A landscape with many peaks, sampled at points; each row gives a point and its height.
A climber steps from a point to whichever of its 2 nearest points has the largest rise for the distance, and stops where none of them is higher. Distance is the straight distance between rows; heights are no part of it.
busi h=43.6: -20 6 -30 17 -30 -5 16 -5 11 -5 26 -21 17 -8 -23 -47 -14 -3 9 3 -74 -1
 -8 -4 3 5
gud h=47.0: -24 -9 -24 -1 -19 9 27 -9 -2 27 36 2 26 -1 -11 -55 -4 8 -4 0 -64 3 2 -5
 -21 5
melu h=49.8: 18 -3 45 -46 42 17 -22 -17 42 31 -39 58 -39 -36 -33 6 -14 49 30 -15 17 4
 -16 -18 39 0
Pefi h=72.1: 42 -2 52 -11 37 20 -26 -19 -21 51 -10 56 -7 -3 -20 30 -17 13 -26 -28 42
 -14 4 37 9 11
Kose h=35.4: 0 12 -12 11 8 -15 -27 -3 13 -12 2 -9 20 -11 -18 -36 -31 -5 0 -6 -26 3
 -21 -20 6 13
Pabi h=66.6: 19 19 18 16 -26 53 8 14 7 1 0 -43 -5 2 -18 33 8 -6 -3 -9 26 -11 -5 42 44
 4
Duk h=26.3: 13 3 -11 23 23 -18 -50 9 -18 -23 -19 -24 23 -10 -4 -10 -37 -37 -17 -24
 10 1 -21 2 14 11
bes h=67.5: -10 1 9 1 -29 56 58 -3 -19 11 27 1 -2 45 12 43 50 20 10 12 30 -5 43 23
 -25 -16
miz h=30.9: 1 21 -20 -5 -4 -50 -24 26 -2 -51 -44 -24 -31 -19 47 -6 14 -25 16 14 11
 10 0 -27 40 -23
musaf h=82.3: 18 21 -3 41 -37 36 -1 -2 10 11 38 -59 23 -7 -47 -9 -31 -10 -10 -10 -25
 -17 -6 35 33 19
lavof h=50.7: -34 -24 -35 -2 -17 -14 26 -23 -34 17 31 1 28 11 29 -23 6 -25 -5 -11 -60
 -9 1 8 -71 -4
kevo h=32.2: 2 11 -29 6 -7 -52 -24 19 -2 -46 -29 -28 -9 -19 30 -19 -7 -36 8 4 -19 5
 -12 -31 19 -7
Kef h=37.1: -2 13 -19 20 -4 -22 -36 -8 14 -17 26 -25 33 -15 -31 -39 -55 -21 -13 -17
 -57 -2 -16 -11 15 21
Dud h=20.6: -11 20 19 -12 -21 40 28 8 11 9 5 6 -6 2 -22 6 27 24 9 7 13 11 5 27 21 -9
ridag h=68.0: 3 -22 27 -16 38 -1 -1 -17 -33 35 14 62 11 30 20 18 15 -1 -31 8 32 -1 27
 9 -48 0
Geges h=3.8: -28 -7 -38 -8 -14 -36 33 26 36 -31 0 -4 -20 -33 -21 -56 -5 44 46 26 -66
 21 -3 -63 5 0
Gir h=56.8: -26 0 -24 -4 -30 -13 23 7 -6 -16 1 -11 2 1 29 -9 21 -17 4 16 -27 6 1 -3
 -15 -16
vake h=57.7: 37 1 55 -37 32 31 -34 -20 18 39 -38 57 -25 -23 -37 12 -23 45 10 -29 21
 -7 -5 10 41 3
nogav h=29.6: -3 18 -10 -5 -11 -32 -9 30 -7 -45 -36 -18 -31 -3 41 18 28 -31 11 17 32
 10 11 -7 30 -24
Keb h=16.0: 2 22 24 -4 7 19 -9 2 33 1 -8 -8 -4 -19 -45 -12 -16 20 14 -9 -5 11 -17 6
 43 3
laso h=60.6: -14 -11 1 -3 -2 3 19 -10 -17 8 11 12 15 31 35 29 31 -8 -15 11 27 6 18 12
 -43 -17
zub h=66.7: 19 2 35 8 11 32 -5 -2 -23 10 7 1 1 31 14 65 15 -7 -19 -7 68 -11 17 37
 -15 -2
siz h=69.5: -29 -34 -32 -20 13 -43 15 11 6 -15 -13 27 -9 -6 34 -24 16 16 4 32 -16 20
 -3 -54 -58 -4
Suf h=76.5: -18 -5 32 -27 25 5 9 2 3 4 -9 55 -14 20 17 20 37 23 6 12 40 17 19 -7 -31
 -13
rugov h=76.7: 2 -1 36 -33 10 26 35 -17 -16 55 13 79 -13 33 -3 27 26 45 -17 1 30 -5 37
 19 -19 -3
kud h=76.6: 25 24 16 26 -27 56 5 -7 21 19 33 -40 15 -6 -51 -7 -27 3 -7 -21 -3 -19 -7
 39 45 17
liler h=73.5: -22 -15 8 -18 28 -11 11 2 -3 1 -8 43 -6 20 32 10 37 9 -4 24 28 19 21 -17
 -47 -9
Luv h=65.7: 33 -13 68 -28 51 22 -34 -22 -6 48 -31 68 -20 -16 -25 28 -4 23 -4 -37 40
 -7 1 19 27 6
tadem h=34.5: 12 4 -22 35 -22 20 -7 -6 -14 9 32 -49 34 5 -22 -24 -42 -31 -28 -18 -38
 -21 -16 21 -4 17
funi h=29.4: 26 -1 3 20 0 3 -36 19 -30 -21 -22 -38 9 0 20 33 -11 -46 -18 -17 52 -12
 -5 24 10 3
sulon h=75.8: -14 -15 -14 -11 26 -21 -7 3 21 10 4 27 10 -7 -12 -48 -20 15 -11 5 -30 12
 -17 -36 -25 19
Lagef h=30.5: 4 -5 -20 21 -35 7 9 4 -25 -3 11 -42 20 11 24 25 2 -47 -16 -7 3 -14 -1 30
 -12 -7
merov h=32.7: -2 -23 1 -6 69 -43 -34 8 14 -15 -48 24 -22 -21 11 -7 -2 12 8 6 29 23 -17
 -41 -9 8
gisop h=24.9: 9 24 -22 30 -21 -18 -26 13 -10 -33 -10 -54 14 -11 2 -1 -35 -45 -4 -12
 -14 -10 -11 0 41 0
pizi h=25.7: -15 20 20 -20 -18 19 22 22 13 -25 -17 4 -25 10 12 41 53 19 18 14 39 17
 13 12 19 -22
suriz h=77.6: 0 -18 -9 -11 47 -27 -20 2 28 7 -10 30 -11 -21 -24 -38 -31 31 1 6 -17 16
 -24 -51 -12 19
pabof h=70.6: -3 2 23 -9 -15 56 56 -14 -22 30 44 26 1 46 5 45 43 29 -3 2 32 -12 48 26
 -27 -18
zav h=58.9: -16 -2 -13 -1 -18 3 14 -1 -14 4 9 -2 13 17 15 1 20 -13 -11 19 7 5 2 13
 -24 -10
Romi h=49.2: -23 -20 -32 3 -12 -1 26 -20 -14 28 40 1 37 7 10 -43 -1 -10 -14 -11 -63
 -8 -4 7 -49 5
Savif h=8.0: -18 16 -21 1 -14 -31 3 15 42 -35 -6 -15 -18 -27 -21 -42 -8 21 37 15 -39
 12 -14 -36 45 0
Zim h=37.4: -5 16 -28 21 -14 -39 -21 -5 33 -42 19 -32 5 -20 -34 -44 -37 12 17 -1 -78
 3 -12 -40 26 14
ril h=13.4: 6 38 9 8 -3 9 -19 -2 47 -13 -2 -18 -8 -25 -53 -22 -23 24 26 -8 -18 9 -15
 -2 65 10
neka h=71.1: -29 -34 -14 -23 25 -33 12 2 -4 0 -6 38 -1 8 32 -16 25 6 -5 24 4 20 9 -38
 -64 -1
sosur h=31.3: 5 -18 -25 24 -62 6 35 -10 -31 -1 31 -66 6 15 35 23 15 -48 1 -4 -14 -31 4
 36 -19 -15
dekaz h=69.6: 9 3 48 -9 30 29 -10 -5 -13 11 -12 32 -12 28 9 55 26 9 -6 -8 63 4 20 29
 -9 -4
Riv h=72.4: -3 4 30 -21 -2 52 48 -12 -22 46 30 59 -11 50 2 40 32 40 -13 2 34 -14 50
 29 -24 -9
dafuf h=73.0: 17 -13 31 -19 39 0 -15 -12 -8 42 4 55 2 5 -14 -5 -14 9 -37 -10 19 -2 1
 10 -7 13
gul h=22.9: 11 30 -27 21 -44 -34 -19 13 1 -49 -5 -57 -19 -25 9 -20 -21 -34 19 6 -46
 -7 -2 -19 58 -12
nuga h=28.5: 22 7 19 15 17 11 -37 8 -13 -14 -26 -18 9 -2 -12 28 -11 -19 -15 -24 49 0
 -9 26 26 4
nipap h=36.1: -11 -10 -7 -31 44 -27 -6 14 39 -21 -52 28 -38 -29 2 -8 7 48 36 20 24 28
 -23 -52 3 -6
masek h=71.4: -16 -46 -32 -10 45 -45 -12 7 5 -1 -11 25 4 -13 19 -44 -13 10 -14 14 -33
 10 -20 -60 -58 14
gudi h=53.5: -32 -15 -36 9 -54 -14 50 -12 -36 -4 19 -29 15 0 35 -14 27 -30 23 1 -53
 -14 10 13 -42 -15
desu h=51.9: -20 -17 -35 6 -29 -13 28 -18 -41 1 23 -25 22 17 46 6 11 -40 -6 -11 -36
 -22 -2 19 -60 -10
Fesap h=70.7: 16 21 16 21 -26 56 17 4 16 16 16 -40 0 0 -36 10 5 8 3 -9 7 -9 -1 45 49 3
Vude h=34.3: -4 -22 -13 -8 51 -45 -9 16 33 -20 -50 15 -34 -26 1 -19 -1 36 25 22 9 22
 -23 -67 -3 1
tigo h=82.4: 20 -4 53 -30 34 12 -2 -19 -20 55 2 79 -23 24 -7 33 12 38 -19 -7 36 -7 25
 23 -10 -1
mipi h=69.9: 4 -11 21 -13 27 6 4 -18 -16 44 15 57 5 19 4 0 3 10 -35 -2 18 6 14 10 -34
 3
Zel h=25.6: 8 10 -30 29 4 -37 -46 5 -18 -35 -22 -36 24 -8 19 -11 -37 -50 -11 -19 -12
 -5 -15 -6 14 8
ziz h=40.3: -6 19 -22 22 -18 -14 -3 -1 29 -18 32 -23 17 -17 -42 -50 -30 9 20 3 -68 8
 -12 -17 25 12
Gog h=69.8: -18 -36 -34 -9 37 -49 -12 13 9 -19 -28 20 -15 -14 27 -31 1 17 5 27 -21
 18 -17 -64 -42 5
vuto h=5.9: -21 14 -36 -3 -24 -46 18 24 32 -48 -15 -18 -26 -28 -2 -45 8 18 40 27 -55
 17 0 -51 34 -10
konub h=72.8: -3 4 35 -16 26 13 -4 9 1 4 -17 38 -10 16 12 41 31 10 -1 7 53 12 17 9 -12
 -6
Vivu h=38.9: 0 3 11 -25 43 -19 -16 11 39 -18 -54 16 -36 -31 4 1 20 34 33 10 39 21 -22
 -31 20 -8
supub h=27.2: 21 16 6 17 22 -5 -46 8 -5 -16 -26 -15 11 -19 -10 1 -28 -20 -8 -18 31 12
 -17 5 27 4
rep h=23.1: -26 14 11 -11 -33 32 49 18 1 -2 1 -2 -16 11 1 21 56 26 24 18 17 11 25 24
 19 -21
nafi h=43.3: 5 2 31 -32 48 -1 -26 -1 37 0 -55 40 -29 -31 -13 5 -2 34 31 -6 29 11 -25
 -22 32 -6
lopa h=77.5: 30 -16 53 -28 48 4 -15 -24 -18 56 -3 79 -11 5 -12 18 -5 18 -28 -9 33 -5
 15 19 -8 11
gume h=32.1: 2 -19 -32 35 -55 25 34 -17 -23 12 42 -62 27 16 7 8 11 -31 -3 -8 -24 -26
 1 38 -19 -2
ret h=62.7: -1 -4 -2 13 -44 31 38 -2 -27 -2 22 -36 9 37 31 58 31 -18 3 8 32 -24 28
 27 -27 -12
Bemu h=33.7: -6 11 -22 5 -6 -27 -27 6 13 -35 -9 -19 1 -17 3 -25 -14 -14 1 6 -26 4 -12
 -22 20 2
vof h=24.0: 12 19 -28 26 -53 -31 -14 18 -13 -43 0 -69 -9 -16 15 -9 -20 -54 8 -2 -37
 -18 -2 0 45 -13
non h=79.3: 21 5 18 -13 31 -8 -28 -24 23 40 10 53 7 -13 -47 -40 -60 23 -18 -20 -27
 -2 -16 -13 20 23
gute h=10.2: -11 30 -2 6 -13 -14 -3 12 49 -34 -4 -23 -13 -30 -37 -28 -11 20 40 8 -32
 17 -12 -18 61 -2
funul h=31.6: -3 -43 21 -20 77 -39 -29 -5 9 4 -35 51 -24 -16 13 -3 7 21 -4 17 36 15 -3
 -36 -31 9
nefa h=73.7: 13 4 17 -12 22 3 -13 -16 8 42 6 33 8 -7 -33 -24 -28 11 -19 -14 -4 -2 -12
 0 9 21
Zun h=64.4: -14 1 -6 14 -48 39 58 -4 -27 3 34 -28 8 31 29 39 50 -3 16 13 21 -11 31
 26 -23 -18
lato h=65.1: 26 -3 15 16 -10 42 -3 9 -22 0 3 -27 5 26 13 61 9 -12 -18 -11 64 -13 14
 39 4 0
nug h=28.1: -5 22 10 -13 -9 -6 -1 22 10 -38 -41 -9 -27 -3 22 27 32 0 18 18 43 13 2
 -2 34 -19
dute h=55.0: -33 -12 -36 -5 -42 -32 35 1 -24 -14 6 -21 3 1 45 -12 33 -37 16 12 -41 -9
 8 -1 -36 -19
gilav h=77.1: 26 14 -7 39 -32 32 -14 7 -2 -4 12 -57 21 -3 -28 7 -30 -32 -13 -18 6 -19
 -11 29 39 14
Duzuf h=84.6: 12 -2 8 -21 37 -17 -21 -15 37 35 11 46 -4 -23 -58 -40 -61 38 1 -11 -37 3
 -19 -42 17 24
Tomi h=30.0: 15 0 -11 17 -19 1 -13 8 -29 -18 -6 -37 15 10 28 36 -6 -46 -16 -2 33 -5
 -1 23 -1 4
rilo h=18.1: -7 16 11 -10 -3 25 3 -3 22 3 6 -2 5 -8 -28 -14 4 14 4 1 -4 7 -12 9 24 2
siso h=61.9: -4 -2 16 -1 -4 23 15 -9 -28 11 18 14 14 42 33 52 26 -10 -13 12 43 -9 32
 17 -53 -14
tilet h=35.7: 1 14 -18 28 -21 7 -18 -9 5 -8 33 -40 33 -3 -29 -27 -48 -25 -16 -16 -59
 -15 -16 6 7 19
zutag h=33.2: 5 -8 -22 31 -41 21 21 -11 -21 15 39 -56 30 7 -2 -9 -17 -30 -11 -9 -46
 -22 -9 33 -15 6
zadif h=63.7: 18 6 6 17 -32 43 22 11 -6 -3 12 -42 -2 20 6 38 17 -5 -8 -5 39 -14 5 40
 22 3
Mela h=73.2: -12 -31 -26 -11 21 -27 -14 -7 0 11 6 30 18 0 9 -47 -15 1 -25 2 -44 3 -16
 -33 -56 17
nef h=63.3: 12 -9 4 16 -21 23 18 -5 -35 -3 17 -26 9 38 37 62 21 -30 -11 5 50 -18 25
 24 -38 -6

Where does a climber stop that starts at each point below?
ril: Kef
zadif: musaf
vake: tigo
masek: Duzuf
gul: Kef
vof: Kef
Romi: nef
Lagef: Kef
Gir: nef
lato: Suf

Two climbers start at each pair of points below. Name the first point that both come to, or write -.
nuga / nug: Kef
vuto / Zim: -
nipap / miz: -

Call two points neighbours if one is among the 2 nearest of the other. Go from one point of each pair to the other, from neighbour to neighbour, staying as high as possible. Name the lowest point that can't be avoided.
musaf / Duzuf: zadif
tigo / Suf: siz
Duzuf / nef: ret
Duzuf / tigo: dafuf
